Each row is a point on a landscape with many valleys, with its height.
A ball rolls from a point to the lowest of its 2 nearest points, and stops where none of them is lower. Distance is the straight distance between rows; heights are no part of it.
gif: [-10   3   2   2  19   2 -15  12  14  11  -2   3   4   6 -15   1  -3  18
  15 -12]  (h 279)
non: [  5   6  11  12   7 -20 -12  -8 -23 -19  -7  12   5   9   9   3  21   3
 -13 -11]  (h 332)
ripo: [  4   4   8  10  22   0 -11 -12 -24  -1  -9  -1  12  -3  20   7   0  -3
 -10 -14]  (h 235)
Pof: [ 26   4   3   7  -1 -17  -4 -22  -9  15   8   2   6  -8  16  -6   6   6
 -15   0]  (h 247)
safal: [ -8   3 -12  -9  -7   5  10  -9  -4 -21 -22   9 -11  -7  16  18  -2  -2
  -1   7]  (h 211)
ranoz: [-21   5   1   0   2 -13   1   1 -22 -12 -19  19 -11   6  13  18  16  -2
   0 -12]  (h 634)
zoge: [-19   1   6   1  24   4 -13   9   9   0  -1   1  20   1  -9  14  -5  17
  23  -3]  (h 263)
Libe: [-16  -3  15  20  22   6   5  -1 -13 -11  -1   3   0   9  13  14  -6  -9
 -16 -13]  (h 435)
guno: [ 17   1 -23  -7 -10  19  -4   8  15   1   0  -5 -18  -9   5   4 -11   7
  -6  -2]  (h 210)
fet: [ -4   3   5  -2  12  13   6 -14 -13 -17  -4  19   2  -9  -2  11 -11  -1
   0   7]  (h 355)
Losoz: [ 15   4  11   5  -4  -2  -1 -23   1   3  13  18  -4  -5 -17 -11  -8   5
  -8  15]  (h 524)
ludi: [-15 -14   1  -2 -15 -17  19   6   3 -24  -5 -10   3  10   3   2   5   0
   2   7]  (h 173)
zot: [-29  -5  -6  -7  -6  -6  26  12   4 -11  -4   3   5  16 -13  14  -3  -3
  15   3]  (h 93)
suse: [-15   9   7   2   2 -17  -3  -9  20  -2   4   6 -10   4 -15 -16   2   6
  -8  -2]  (h 386)
Zavo: [  5   8  -4  -8   2  16   2   1   9  -1  13 -17  17 -22   4   5 -11 -17
 -17   9]  (h 424)
kegi: [ -7   1  12   4  -1 -11  -3 -15  -1 -28  -4   6   2   4  -1  -1  -6  14
  -7   6]  (h 216)
gudun: [  1  -5  19   5 -12 -12   1 -10   5  -9  15  -2  11  11 -19 -16  -5   7
  -1  14]  (h 168)
mavur: [ -5  -4   0   2  -2   7   7  13  17  -1  19  -3  -4   7 -20 -14  -5   2
   5   0]  (h 366)
Suvib: [-11  -4  -3  -2   6  13  17  21   3  19  12 -10   2  -6   1 -13   1 -26
   7   3]  (h 81)
dukik: [  3   1  -4   2   9   8   2  14  19  20  24 -25  12  -8   0 -13  -5 -10
  -8  -4]  (h 71)
bav: [ -3  -5  -1   5 -13 -23   7  -7  10 -10   5 -20   6  -4  17 -10   6  -1
 -13   0]  (h 391)
Rato: [ -2   0  13   3  -2 -23 -14  -2   7  -3  -8  -6   6  15  -7  -6   9  16
   2  -1]  (h 236)
rubul: [ 24  -9 -14  -3 -11  22   6   3   3  -2   3   3 -14  -8  -3   5 -13   8
   3   8]  (h 198)
kineb: [  5 -11   3  -2 -12  13  18  16 -11   8   9   1  -5  14 -23  -8  -3  -9
  18   8]  (h 255)
Kez: [-31   5  22   0   5  -8  -7   0   3   0   3  13   3  10 -27  -2  -2   7
  10   3]  (h 555)
tanab: [-10  -6  -3  -2   1  11  26  13   3   7  11  -2  -3  -3  -4 -11  -2 -20
  10  10]  (h 100)
rurom: [-11   6  -3  -2   7  11   5  13  16  17  18 -17   8 -12  -2 -11  -4 -22
  -6   0]  (h 63)
fif: [  6  -4   1   8 -26 -21   8  -5  11 -12   6  -7  -5   2   7 -12  10   0
 -11   6]  (h 384)
nuzi: [-11   4  -9 -11  12  21  12  -1 -11   8  -6  16  -4 -13   1  17  -6 -18
   8   6]  (h 484)
bam: [ 10 -14 -10  -6 -13  -6  10   3 -11  -3 -18  -2  -6  -4  18  10  16 -11
   8   4]  (h 481)
Gunag: [-24  17  -2   0  19  -3 -12  -5   8  -3  -9   0   3  -5   9   8  -4   8
  -8 -10]  (h 354)
fop: [ 15 -18   8   7 -10 -17 -10   5  -6  -7  -9 -16  16   6   8   2  16  10
  13  -5]  (h 237)
Dati: [ 15  14  -4  -2  14  12  -6 -15   6 -14  -3  -6  18 -16  14  12 -15  11
 -10  15]  (h 499)
tonim: [  8  13 -13 -12   9  20  -8   5  28   5  20   6  -9  -8  -4   5 -12  -2
  -8   4]  (h 229)
dopav: [-28   3  -4  -9  -1   1   9   3   8 -18 -12 -13   7  -4  12  13  -2  -7
 -12  -2]  (h 222)
Vutod: [  7  -5   9  10  -9 -17   6  -6  15   2  21 -11  11   4  -9 -14  -7   8
  -4   4]  (h 175)
Tes: [-11  -7  11  11   5   0  16 -11 -16 -14  14   1   7  -2   2  -8  -7 -14
 -12  -1]  (h 506)
Lasi: [  0  -8  11   8  20   0 -11  -6 -34  -7 -15   2  12  -6  18  13   5  -4
   8  -9]  (h 120)
Tav: [ -8   7   8   6   6  -6   6 -15   7 -13  13   0   9  -1   0 -11 -12   4
 -24   2]  (h 517)
vedos: [ 24 -10   4   9 -12  -6  -1  -4 -10  14   3   2  -6  -9   3 -10  14 -12
   5   4]  (h 449)
leli: [  9  -4  -6   5 -20  -8  -5   6  14  -8   1 -10  -8  11  -8 -13  -5  22
  -3  -9]  (h 207)
nena: [  8  -3 -10  -4 -32   3  -2  10   0 -11   7  -7 -21  13 -13 -15  -4  16
  -1  -5]  (h 219)
gokon: [ 12   6   9   5   9 -26 -17 -12 -14  -4 -13   4  10   6  11  -2  19  15
  -4  -5]  (h 282)
fufe: [-14 -16  -2  -2  -6  -6   8  12  10 -21  -5 -15  12   9   2   6  -3   9
   9  -1]  (h 129)
Mafu: [ 13   3 -14   3  -6 -20 -13  -3   9   7 -18  -5 -12  -3  18  -3  16   6
  -4 -11]  (h 440)
pelo: [ -8  14  -9 -16   9  20  -7  11   2  -2 -21  -7   9 -17  15  30  -5  -7
   2   4]  (h 425)
Zage: [-10   2  17   6   0 -15  -6   0  -1  20   4   7  -9  11 -18 -20  12  -8
   4  -4]  (h 643)
res: [ -8   7  -3 -12   3  21   9   8   5   0  12  -8   8 -22   1   5 -10 -30
 -13  11]  (h 418)
refiv: [ 15  12   1  -6   4   8  -3  -9   4   9  14 -20  26 -23   7   2 -15  -9
 -23   6]  (h 428)
feb: [-18  10  -1  -9  21   8  -6   2  20 -10  10  10   7  -5  -2  12 -10   6
   1   5]  (h 301)
Zodap: [-10  -9   6   5   0  -5  14  -4  -7  -6   6  -6   5  -6   5 -10   4 -17
  -1   3]  (h 496)
bof: [ 20  -1  -2   0 -10 -10 -10  -9  -4 -14 -18   6  -7  -2  13   9  16  12
   3   7]  (h 451)
lizuz: [-12  -2  17  -2  -1   1  -7   2  14 -11   2   6   8  17 -24  -2  -6  17
  10   7]  (h 546)
nuto: [ 24  -6   7   9   8   4  -9 -23 -17  -2  -1   6  13 -17   8   2  -6   5
   5  12]  (h 653)
fovor: [  3   1  -8  -1 -11   2   6   0  17   3   3   3 -23  -4  -8  -8  -1   0
  -4   3]  (h 654)
Rim: [-14  21  -6  -6  17  13 -12  -7   4  14  -7  11 -10 -16   1   8  -2 -10
  -9  -6]  (h 695)
Lotop: [  8  -8   2 -12 -19  17   4  13 -17   5   4   4  -9  26 -24  -7  -7   1
  11   5]  (h 246)
gimos: [-17  -6  -1  -5  16   9   4   6  -7 -13 -11  -1  20  -5   8  21  -5   2
  15   3]  (h 190)
kap: [  3   6   1  -5   8  -6  -4   1   7  20   2 -29  22  -9  12  -5  -3  -6
 -13  -8]  (h 400)
vebi: [-10   4 -11  -9  -3   8   4   1  18 -10  -4  -6  -3 -10   6   8  -4  -3
  -9   4]  (h 147)
Miku: [-27  -2   2   2   1  -9  11   0  -1 -26  -4 -13   7   3  14   3  -1  -5
 -13  -4]  (h 290)
doru: [ -4  13  -6  -5  22  14 -13   8  24 -10   4   4   6   1  -1  17  -8  18
  13   2]  (h 277)
Kob: [-11  -5  -6 -10 -10   4  15  18   5  -9  -4   5  -2  22 -20   7  -9  10
  16   2]  (h 171)
guma: [  6   9  -3   1   9   4  -6 -16  13 -21  -6   3   5 -10   7   5 -12  19
  -3  14]  (h 489)
sevip: [ 15 -14  -7  -4  -5   9  -8  15 -15  15 -16   0 -12   2  -1   2   7  -1
  17 -13]  (h 326)
lon: [ 11 -20  13  10 -16 -15   1   2  -8  -6   7 -17  20   7   0  -6   8   1
   9   5]  (h 254)
Vime: [ 16  -1  10  15   8  -6   1 -17 -27  10  17   8   3  -6   4 -16   7 -16
 -15  -4]  (h 644)
lofod: [ -1  -4  -7  -2   4  14   3  21  20  -1  33  -7  -2   4 -17  -7 -10  -2
   2  -3]  (h 364)
Podi: [ -4  -3  15  15   9  -2   9 -15  -5 -20  16   1  12   0   0  -8 -15   0
 -20   1]  (h 512)
muki: [  2   0  16  -5 -12  -4 -11  -7  -5  -1  -9  15 -12  17 -13  -1   8   5
   5  15]  (h 267)
kuz: [-28   4 -12 -13   7  14  22  11  -3  -4   4   3  11  -1   1  20  -8 -19
  10   7]  (h 371)
paled: [-33   5  -1  -4  13  -2  -7   5  12  -2 -11  -2   8  -2   5  10   0   6
   2  -7]  (h 305)
giris: [  8   3 -20  -2 -11   6  -3  11  20  13  -1 -24  -9  -8  12  -6  -1  -6
 -16 -12]  (h 507)
vup: [ 15   9 -20 -10   3  20  -9  11  24  -3  13  -2  -8  -4   1   7 -13   9
  -6   1]  (h 221)
Guz: [ 24  -7  -7   9  -7  14  -4   5   2  11  22  -9   7   0 -11 -13 -14  11
   3  -6]  (h 248)
fav: [ -5   4   2  -4  24  -8  -8  -4   2  18  -2 -20  27  -6   8  -4  -2   0
  -8 -10]  (h 406)
kule: [-26  11  -2 -11  15   6   0  13  22  -8  19  -2   7  -2  -3  10  -8 -11
  -2   3]  (h 321)
lofe: [ -4   4  -6  -7 -14  -3   9  -6   8  -6 -12  18 -28   1  -5  -1   3   0
  -2   8]  (h 659)
moz: [ -8   9  -6   1   3  -3  -3 -13  -3  -4  -9   5 -17 -10  18  -1   5 -11
 -24  -6]  (h 184)
Peles: [ 10 -10   6   5 -12 -14  -1  -2 -14   2  -2   0   0  -1   3  -7  24 -12
   4   5]  (h 439)
peli: [ 20   1   5  13   5   5  -1 -20 -24   1   6  15  -7 -12  10  -1   0 -13
 -17   2]  (h 647)
nul: [  7  -2  -4   9  -6  -6   5   2   3  28   9  -5 -13  -5  -3 -23  10 -13
  -1  -7]  (h 649)
Fakil: [ 22  -7   2   3   6   6 -10 -11  -3   2 -12   3   5  -8   1   6  -5  10
  13   8]  (h 655)
bogam: [ 14  18  -1  -7   3  -8   0 -16   5  14   1 -17   8 -13  20   1  -7   4
 -28  -1]  (h 264)
katun: [-34   0   2  -5   2  -7  17   7  -9  -1 -11   6   4   9  -7  15  -1  -3
  17  -1]  (h 233)
sezut: [  0  -4  -8  -6 -21  -6  24  12 -10   0  -9   5 -14  17  -8   0  12 -16
  11  10]  (h 288)
zezul: [  6   5  11  15   5 -20  -7  -7 -22  -7   2  15  -5   6   8  -7  21  -9
 -22 -14]  (h 375)
Gim: [ -3   6  10  -7 -10   1  -6  -1   8  -7 -12  18 -18  19 -16   6   0  15
  10  14]  (h 240)
reg: [ 20   6  11   3   4 -16 -17 -16  -2  20  -3  10  -2   2  -8 -10   8  14
  -2   0]  (h 296)
fam: [ 12  -7  -2   9 -20 -11  12  -2  18   0  21 -18   7   2   2 -15 -10  10
 -10  -3]  (h 179)
Loma: [-15  -7   7   2  19   3  -5  -2 -20  -7 -15  -4  20  -7  14  14  -2  -3
  10  -5]  (h 244)
Boboz: [ 13   3 -13   2  -7   3  -8  -4  21 -10 -13 -11  -5  -5  16   5  -4  17
  -8  -1]  (h 468)
bizo: [ 12   0  -8   0   8   4  -7  -7   7  26   1  -5   1 -12   1  -7  -1  -3
  -7  -6]  (h 518)
bog: [-19   5   2   1  19   9  -4  -4  -8   6   3  -3  11 -12   5   1  -8 -13
  -7  -8]  (h 433)
Tigik: [-20  -3  11  -3   0  -1   0   7 -15  18 -10  15  -5  10 -20   5   9  -7
  21   0]  (h 365)
povan: [  8 -15  -7   0   6  12  -7  17 -11  16  -2  -9   0   0  -8  -3  -2   3
  18 -18]  (h 342)
lizi: [  7  -3   5   7  15 -11  -9 -15 -15   2  -2  -6  16  -6  12  -4   2  -1
  -7  -5]  (h 249)
losi: [ -8   7  15   1  12  -3 -10 -10  14 -15   6  11  12   5 -23  -1 -10  22
   3  11]  (h 539)
zit: [  1  -7   4   5 -12 -19  -6   7  15  -7  -3 -12  -3  16  -6 -10   3  14
   1  -5]  (h 218)
Nimob: [-18  -3  10  13  12  -5   4  -3 -11 -23  -2  -7  11   7  19   9  -6  -2
 -18 -13]  (h 361)
mufo: [ 24  -5  -9   3 -13  -3  -9  -3   6 -14 -16  -2 -10   0  15   5   3  19
   6   2]  (h 461)
Rud: [ 16   0 -10   0  16  12 -16  12  11  -2   5 -15  16   2   3   2 -11  26
  10 -14]  (h 256)
Gini: [  2  -5  -5  -1   5  15   0  15  -3  17   3   4  -9   2 -20  -3  -3  -3
  15  -9]  (h 351)
Tum: [ 18 -17   5  10  -9   4   4   4 -13  17   9  -6   0  -6  -4  -9   3 -11
  13   5]  (h 457)
Kivu: [ 34   0   3   7 -28 -23  -8  -2  -3  12   9  -2   4   9   4 -10  20  11
  -3  -4]  (h 372)
Lidi: [  3  -7 -13  -5 -18  -1  29  15  -6  -4  -8   5  -8  21 -12   5  -7 -14
  18   7]  (h 261)
nuse: [ 15  -8   0  -6 -13   8  -6   8 -16  10 -20  11 -19  13  -8  10  13   0
  20   2]  (h 292)
liva: [-12  20  -4   1  13  -5 -10 -16   0  -4 -12   9 -14  -5  12   1  -2   2
 -20 -10]  (h 285)
bapu: [  7  -2 -12   3 -16   6   9  11  10  13   7  -6 -21   0  -2 -18   1  -7
  -3  -4]  (h 651)
gopez: [-21   3  15  14  19 -11   0  -4 -19   3   5   3   6   6   0  -7   4 -11
  -5 -17]  (h 627)
Rel: [-10  -2  -2  -7  17  20   3   5  -6  19   2   4   3 -14  -5   6   0 -18
  12   0]  (h 505)
Razi: [  9 -16  -8   6 -19  -1   5  12   9  -8  11 -27   9   1   9 -10  -9  10
  -1 -10]  (h 183)
Zar: [ 18  -1 -12  -1   7   7 -13   8   7   8  11 -28  20   2   4  -6 -13  21
   1 -14]  (h 251)
fumo: [  3   7   5   5  -2  -1   6 -22   8  -9  15  14  -2  -8 -10 -11 -13   5
 -15  13]  (h 522)
busok: [-13   3 -16  -3  -3   8   5  20  11  16  -6   1 -24   6  -3  -4   3  -6
   8 -17]  (h 385)
Geso: [ -9  10 -11 -17   8  25   4   5  -4   3 -12   7   2 -15   7  28  -7 -15
  -2   7]  (h 455)
bami: [  7  -5 -14  -2 -12 -13  -1  -4   0  -1 -11  -3 -13 -11  21   1  19  -7
  -6   0]  (h 458)
Zumip: [ -9  -9   0  -4 -15 -17  19   1 -11 -21  -8  -1  -1   4  11   1  17 -13
  -1   7]  (h 253)
Dasa: [ 17   0   8   2   0  -8 -16  -7 -17 -14 -24   9   4   0   9  14  19   9
  17   9]  (h 427)
ninit: [ 20   2   9   2 -10 -11 -16  -5   5  19  -2   5  -8  14 -16 -17   6  14
  -3  -1]  (h 291)
gazu: [  7 -12 -17  -4 -11   8  -1  14   3  10  -8 -21  -7  -3  15  -4   2  -5
   2 -12]  (h 502)
sibi: [ 22  13  -5  -5  10  14 -14 -14   2   0  -8 -11  19 -22  18  12 -13   4
  -6  10]  (h 503)
nal: [-31   3  -6  -7   8   1  -1  11  12  -6 -14   1   2   4   4  20   0  16
  13  -3]  (h 343)
mopi: [-34  -6   7   0   2 -12  12   5 -22  -5 -10   3   8   5   2  13   9 -12
  10  -6]  (h 387)
mota: [-15  -2  -9  -6   8   5  -1  12  -1   6 -25  -1   0  -1   9  24   3  10
  22  -7]  (h 379)
Nidi: [ 19  -7  -4   4   0  15  -2   2   9   9  19   2   4  -7 -14  -6 -14   7
   6   3]  (h 245)
Lalu: [  8  -4 -15 -12   3  26   5  24   6   2  32  -6  -3  -1  -7   0 -11  -9
   6  -4]  (h 362)
vak: [-19   0   7   0   1   0  -5  10  -1  11 -14  11  -8  13 -18   8   5   8
  18  -3]  (h 328)
Bivek: [  8   9  -7  -2  16   8 -13   5  23 -10   3  -7   9   2  -2   7  -9  25
   8  -1]  (h 265)
Reruf: [  1   5 -10 -10  -5   9  -1  -6   8 -12 -18   0  -7 -16  18  13  -5  -3
  -7   9]  (h 90)
Dader: [ -2  -5   9  -6 -11   1   4  11 -19  20  -8  10 -12  16 -15  -4  17 -21
  19   5]  (h 312)
larir: [ -4  -6  19   5 -11  -2   7  -8  -4  -2  12   5  -3   8 -20 -16   0  -9
   3  15]  (h 156)
mig: [  0  16  -5   2  -1  -8  -2 -12  -7   4  -3  -8  -8 -10  23  -7   3 -22
 -33  -8]  (h 62)
Lezu: [  5  -9  11   1 -10  -2  -9  17 -16  21  -2  -3  -7  18 -10  -9  22  -9
  17  -2]  (h 347)
Pomub: [  7   0 -12  -8 -25  10  18  15  -2  -4   8   4 -22  13 -17  -9  -5   2
   5  -1]  (h 230)
Vako: [ -2  -4  -5   2  -4 -12   4  -3  11   9   6 -25  13  -6  12  -9  -1  -4
 -13  -4]  (h 397)
dofet: [  9 -10   6  -4  -3  10  13  -3 -16   8  -1  12  -5  -6 -13   1  -1 -16
  11  18]  (h 297)
gisi: [  0  -6  -3  -3  10   8  -3   2   1  22  -5  -6   3 -13   4  -3   3 -15
   4  -4]  (h 513)
lunom: [ 14   6   4  -2 -14 -10 -13  -7 -18  -8 -10  24 -12   4   3  -1  29  -2
  -6   6]  (h 442)
sapo: [ 15   2  -7  -2  10  20   0  -3  15   9  21   3   6 -15  -6   0 -12  -3
  -3  12]  (h 238)
fikuf: [-18   0   6  -1  -9  -8  12   5  20  -7   8   1  -8   9 -18 -12   0   3
  -1   5]  (h 373)
bamik: [  2  -6   9   5  13  -4 -11  -5 -37  -2 -12  13   1  -1   9  14  17  -9
   8  -9]  (h 266)
goki: [ 11  12  -1  -2  24  16 -15 -16 -10   3 -14   2  11 -18  16  13  -8  -1
  -1   3]  (h 510)
sezi: [ -1 -10   5  -1   4   8  12 -11 -17  -6  -1  13   2  -8  -6   4  -5 -10
   8  15]  (h 318)
gavad: [ -3   8   5   7  15  13   1 -17  -8 -25  -4  17  -4  -3   2   9 -14   8
 -13   4]  (h 338)
zur: [-13   5 -20  -7  -2  13   0  22  22   7   5 -11 -15   1  -1   2   1  -4
  -3 -15]  (h 398)
ronu: [ -9   0   1  -4  -6   7  25   6   3   2  10  13 -13  -1 -20 -11   0 -16
   5  14]  (h 126)
simi: [ 14   0  17   1 -17  -7 -19  -7  -4  10   0   6  -5  20 -10 -12  14   4
   0  12]  (h 283)
delam: [ -8   6   2   7  17  11   0  -7 -16   6   2   3  -3 -11   8  -3  -4 -23
 -17  -9]  (h 456)
zabu: [ -4   0  -3 -10 -18   5   8   8   5 -13 -14  13 -14  24 -18  11  -6  17
  13   8]  (h 203)
Vuz: [ 27  -9   4   9 -26 -10 -10   8  -8  11  14 -13   2  11  -2 -14   7   8
   4  -7]  (h 368)
furur: [  0   8   5   1  12  -7 -18 -14  -2  12 -13  15 -10  -1  -9  -2   5  10
   2  -2]  (h 309)
Muras: [  3   8   5  -3  23   5  -8  -9  19  -2  19  12  10  -3 -20  -1 -13  15
   3  12]  (h 533)
Faba: [-17  13  -4  -3   2   2   3 -11   2  -2  -5  26 -24  -8  -6   3  -1  -4
  -7   1]  (h 671)
sene: [ -5   0   5   5  -2  -8   1   4   4  24   6   6 -16  -1 -11 -26  11 -14
   3  -3]  (h 646)
vufi: [-16  -8   3  -1   2  -6  11   4 -14   4  -4   0   1  -4   4   1  10 -18
   9  -1]  (h 478)
rorub: [  2   8  -5   0   2  -9  -7 -13  17 -12 -13   2  -3  -5  11   3  -3  17
  -6   5]  (h 479)
fusom: [  9 -20 -12   0 -12  -2   6  12  -6   7  -9 -20  -4  -3  18  -1  14 -12
   6  -6]  (h 498)
Mebo: [  4   4  16  11  12 -16   0 -16 -17  18  17   7   3  -1  -6 -22   5  -9
 -12  -6]  (h 641)
Muzu: [-10  -1 -18  -5  -6   5   0  24  15  -6   7 -18  -5  10  -3 -10  -4  10
   1 -19]  (h 405)
ponov: [-32   7  10  12  22  -3  -9  -3 -17   7  -2  13   2   5  -2   9   0   3
   0 -18]  (h 603)
mizir: [ 22  -4   3   8 -35 -19  -2  -4   7  -6   5  -2  -3   8   5  -8  18   9
  -6   5]  (h 378)
lar: [ -1  16   3  -1  24   0  -8 -16  14   5  14  12   3  -7 -11  -6 -13   7
 -11   3]  (h 528)
nulib: [-28   5  -5 -17   8   7  18  10   9 -11  10   6   9   2  -3  19 -10  -7
   3   8]  (h 344)
buk: [  3 -15 -11  -2 -13   8  18  13   8  -7   7 -13   4   2   5  -2  -8  -1
   2   2]  (h 187)
mip: [  2  13  -6  -2   2 -21 -17  -9  14   7 -17   3 -17   0  10  -2  14  11
  -8 -11]  (h 426)
lof: [-24   9  -2 -13   7  18  15  12  -7  -7  13  -3   9  -9   3  10  -8 -30
  -9   8]  (h 404)
Filu: [ 20 -15  -7   2 -20  12  12   5   1  -7   9  -3  -5  -2  -2   1 -10   3
   7   5]  (h 191)
vopo: [ -3   3  18   4   6 -26 -22  -5  -8   5 -12   1   8  16  -5  -5  17  10
   4  -4]  (h 257)
Rolef: [-21   8  10   3   0  -9  -2  -5 -26  -4 -15  26 -15  10  -1  13  10  -1
   2  -6]  (h 557)
goka: [ 18   1  -2   4  -2   3   3 -10  13  10  20 -15  22 -14   8  -4 -12   5
 -13   5]  (h 429)
Donas: [ 22  -3  11  19  12   6  -1 -24 -25  -6   6   8   7  -7  11   2 -10  -4
 -13   3]  (h 650)
nanol: [  6 -22  10   9 -22  -9  16   6   1 -10  12 -21  13   4   0  -9   2  -2
   7   8]  (h 262)
vapid: [  8 -13   6  -4  -9   9  16  10 -21  13  -5   7  -3  10 -18  -1   1 -19
  22  11]  (h 272)
vezi: [-13  -2 -13  -3 -14  -7  17   9  16  -3  -1 -11 -15  -1  12  -9   7 -12
 -11   1]  (h 348)
fum: [ -5  11  10  -7  -9  -4 -10  -6 -24  -8 -18  29 -13  15  -4  11  22  -3
   1   6]  (h 491)
ravum: [  5  -4  17   5  -9  -9  -4 -16   0 -21   2   3  14   6  -8  -5  -7  16
   1  17]  (h 182)
Gepi: [ 19   8   0   1   5 -10   0 -16  17   5  10  -5  13  -7   2  -6 -11  23
 -12   4]  (h 432)
teza: [-15   6   3  -3  27   4 -12   3   3  15  -5  -9  21 -11   5   7  -3  -7
   1 -10]  (h 414)
Zogob: [ -9  -2  -7  -6 -11  -5  18  -6  -5 -19 -12   3 -11  -3  16   5   5 -13
  -9   6]  (h 310)
Kilaf: [ -1  -1 -25 -12 -18   8  25  21  -2  -2  -3   4 -18  16 -11  -2  -6  -7
  10  -7]  (h 243)
pufi: [ 14  -4   0 -11 -17  13  -8   8 -14   3 -10  10 -18  23 -15   2  -1  10
  15   2]  (h 259)
puzos: [-36   7  15   5  15  -5  -5  -1  -9  -3  -1  15   6   7 -16   9  -2   8
   5  -3]  (h 573)
Sedo: [-10  -8   5  -3  15   7  -4   9  -1  -9  -9  -1  20   5  -7  19  -5  17
  26   5]  (h 242)
Vol: [ -4   7  12  11   8  -8  -3 -14 -11 -27  -5  15  -6   8   6   4  -5   8
 -14  -3]  (h 273)
bak: [-11   6  15   9   9 -23  -4  -7 -13  14   8   3   2   5  -6 -22  14 -13
  -6 -12]  (h 638)
Tobot: [ 14  -3 -16   0  -3  14  -6  12   6   5  22 -22  12  -6   2  -7 -14   9
  -2 -13]  (h 250)
kete: [ 29  -2  -6   6 -20   4  -1  -7  16  -4  11  -4  -2  -4   6  -3 -15  23
  -4   4]  (h 436)
Fad: [  0  14  -3  -2  14   2  -2 -15  10  13   9   4   0 -12  -4  -9  -6  -3
 -17   1]  (h 523)
kot: [ 21  -2   3   2   5 -14 -10 -14 -11   6  -3 -10  19  -8  18  -2   5   7
   1   0]  (h 234)
Gir: [ 14 -12   7   4 -16  -3  -7  15 -16  14   5 -11  -4  16  -8 -14  14  -2
  12 -10]  (h 360)
Nula: [ -7  14  -1  -1   5 -18  -8  -7  23   6  -6   3 -12   5  -5 -12   4  15
 -10  -7]  (h 403)
tiz: [ -7   0   2  -1   7   1 -11   4  11   6 -11  11  -9   1 -10   6   1  12
  12  -5]  (h 299)
talev: [  6   3   6   5  -1 -11  -4  -9 -24  -1  -3  17  -8  -3   2  -5  22 -15
  -7  -3]  (h 409)
Gal: [  3  -1   9  -1 -15   6  15  -5   1   1  12  16 -16   4 -24 -11  -2 -10
   1  20]  (h 143)
vut: [ -3   1  12  18  16  11   7  -3 -16  -4   0  11 -10   1  12   8  -7 -19
 -20  -9]  (h 483)
Terit: [ 17 -11   5   6   1 -12 -11  -3   2  -5  -8 -15  18   1  11   1   3  14
   9  -2]  (h 223)
siv: [ 22   2   0   5  -9   0   1 -12  22  -4  17  -1  10  -4  -6  -3 -18  23
  -7  10]  (h 434)
loze: [ -4 -12   0   0   4   0   2   7  17 -13   4 -20  23  -1   7   2  -8   7
  -1   1]  (h 108)
Ledo: [-17  13 -11  -8   6  10   0  -5  12  11 -10  19 -24 -12  -1   5   2  -7
  -3  -2]  (h 682)
tave: [-14  -3  -2  -9  11   5  -4  18  22 -12   6 -21  28   1   5  11  -8   3
   3   0]  (h 119)
pip: [ 36  -8  -3   9 -26  -2   0  -9   5   3   8  -2   0  -8  12  -1  -5  11
   1   4]  (h 438)
vataf: [  1  -3 -15  -9  11  21   2  21   4  14  14   5 -10  -3 -13   4  -6  -6
  12  -6]  (h 358)
gat: [ -1   5 -15 -10   8  17  -9   6   4   1 -25  -3  -1  -9  15  24  -1   6
  13   0]  (h 402)
kopa: [ -7  -2 -14  -6 -20  -9  25  12   5  -4 -11  -1 -22   9   3  -3  10 -11
   0   2]  (h 323)
letot: [ 16  10  -5  -1   0  -8  -2 -23  -2  13   4  -3   1 -17  19  -4  -3  -2
 -21   3]  (h 252)
femet: [-16  -3 -10  -5  -5   0   6  18   1  12 -12   5 -18  12  -9   6   7  -2
  15 -10]  (h 363)
vomal: [  3  -7   7   1   1 -10  -9  -2 -28  -4 -20  13   3   2   8  13  22  -4
  18   1]  (h 367)

For each start below, name the point where the ball stops.
ponov -> paled
Vako -> Lotop
fum -> leli
Dati -> Lasi
gazu -> Lotop
zur -> gimos
lofod -> Lotop
vedos -> leli
kopa -> leli
furur -> zot
vut -> Reruf
Tav -> zot
gisi -> paled

Call two points neighbours if one is among the 2 nearest of the other. Go from one point of each pair to the other, from neighbour to neighbour, staying as low as possible. Name the highest point that can't be avoided.
Lasi and Terit -> lizi
paled and Lasi -> Gunag
gimos and mig -> letot
mig and zot -> furur
Reruf and loze -> Zogob
gimos and Lasi -> Loma
Lotop and rurom -> fet
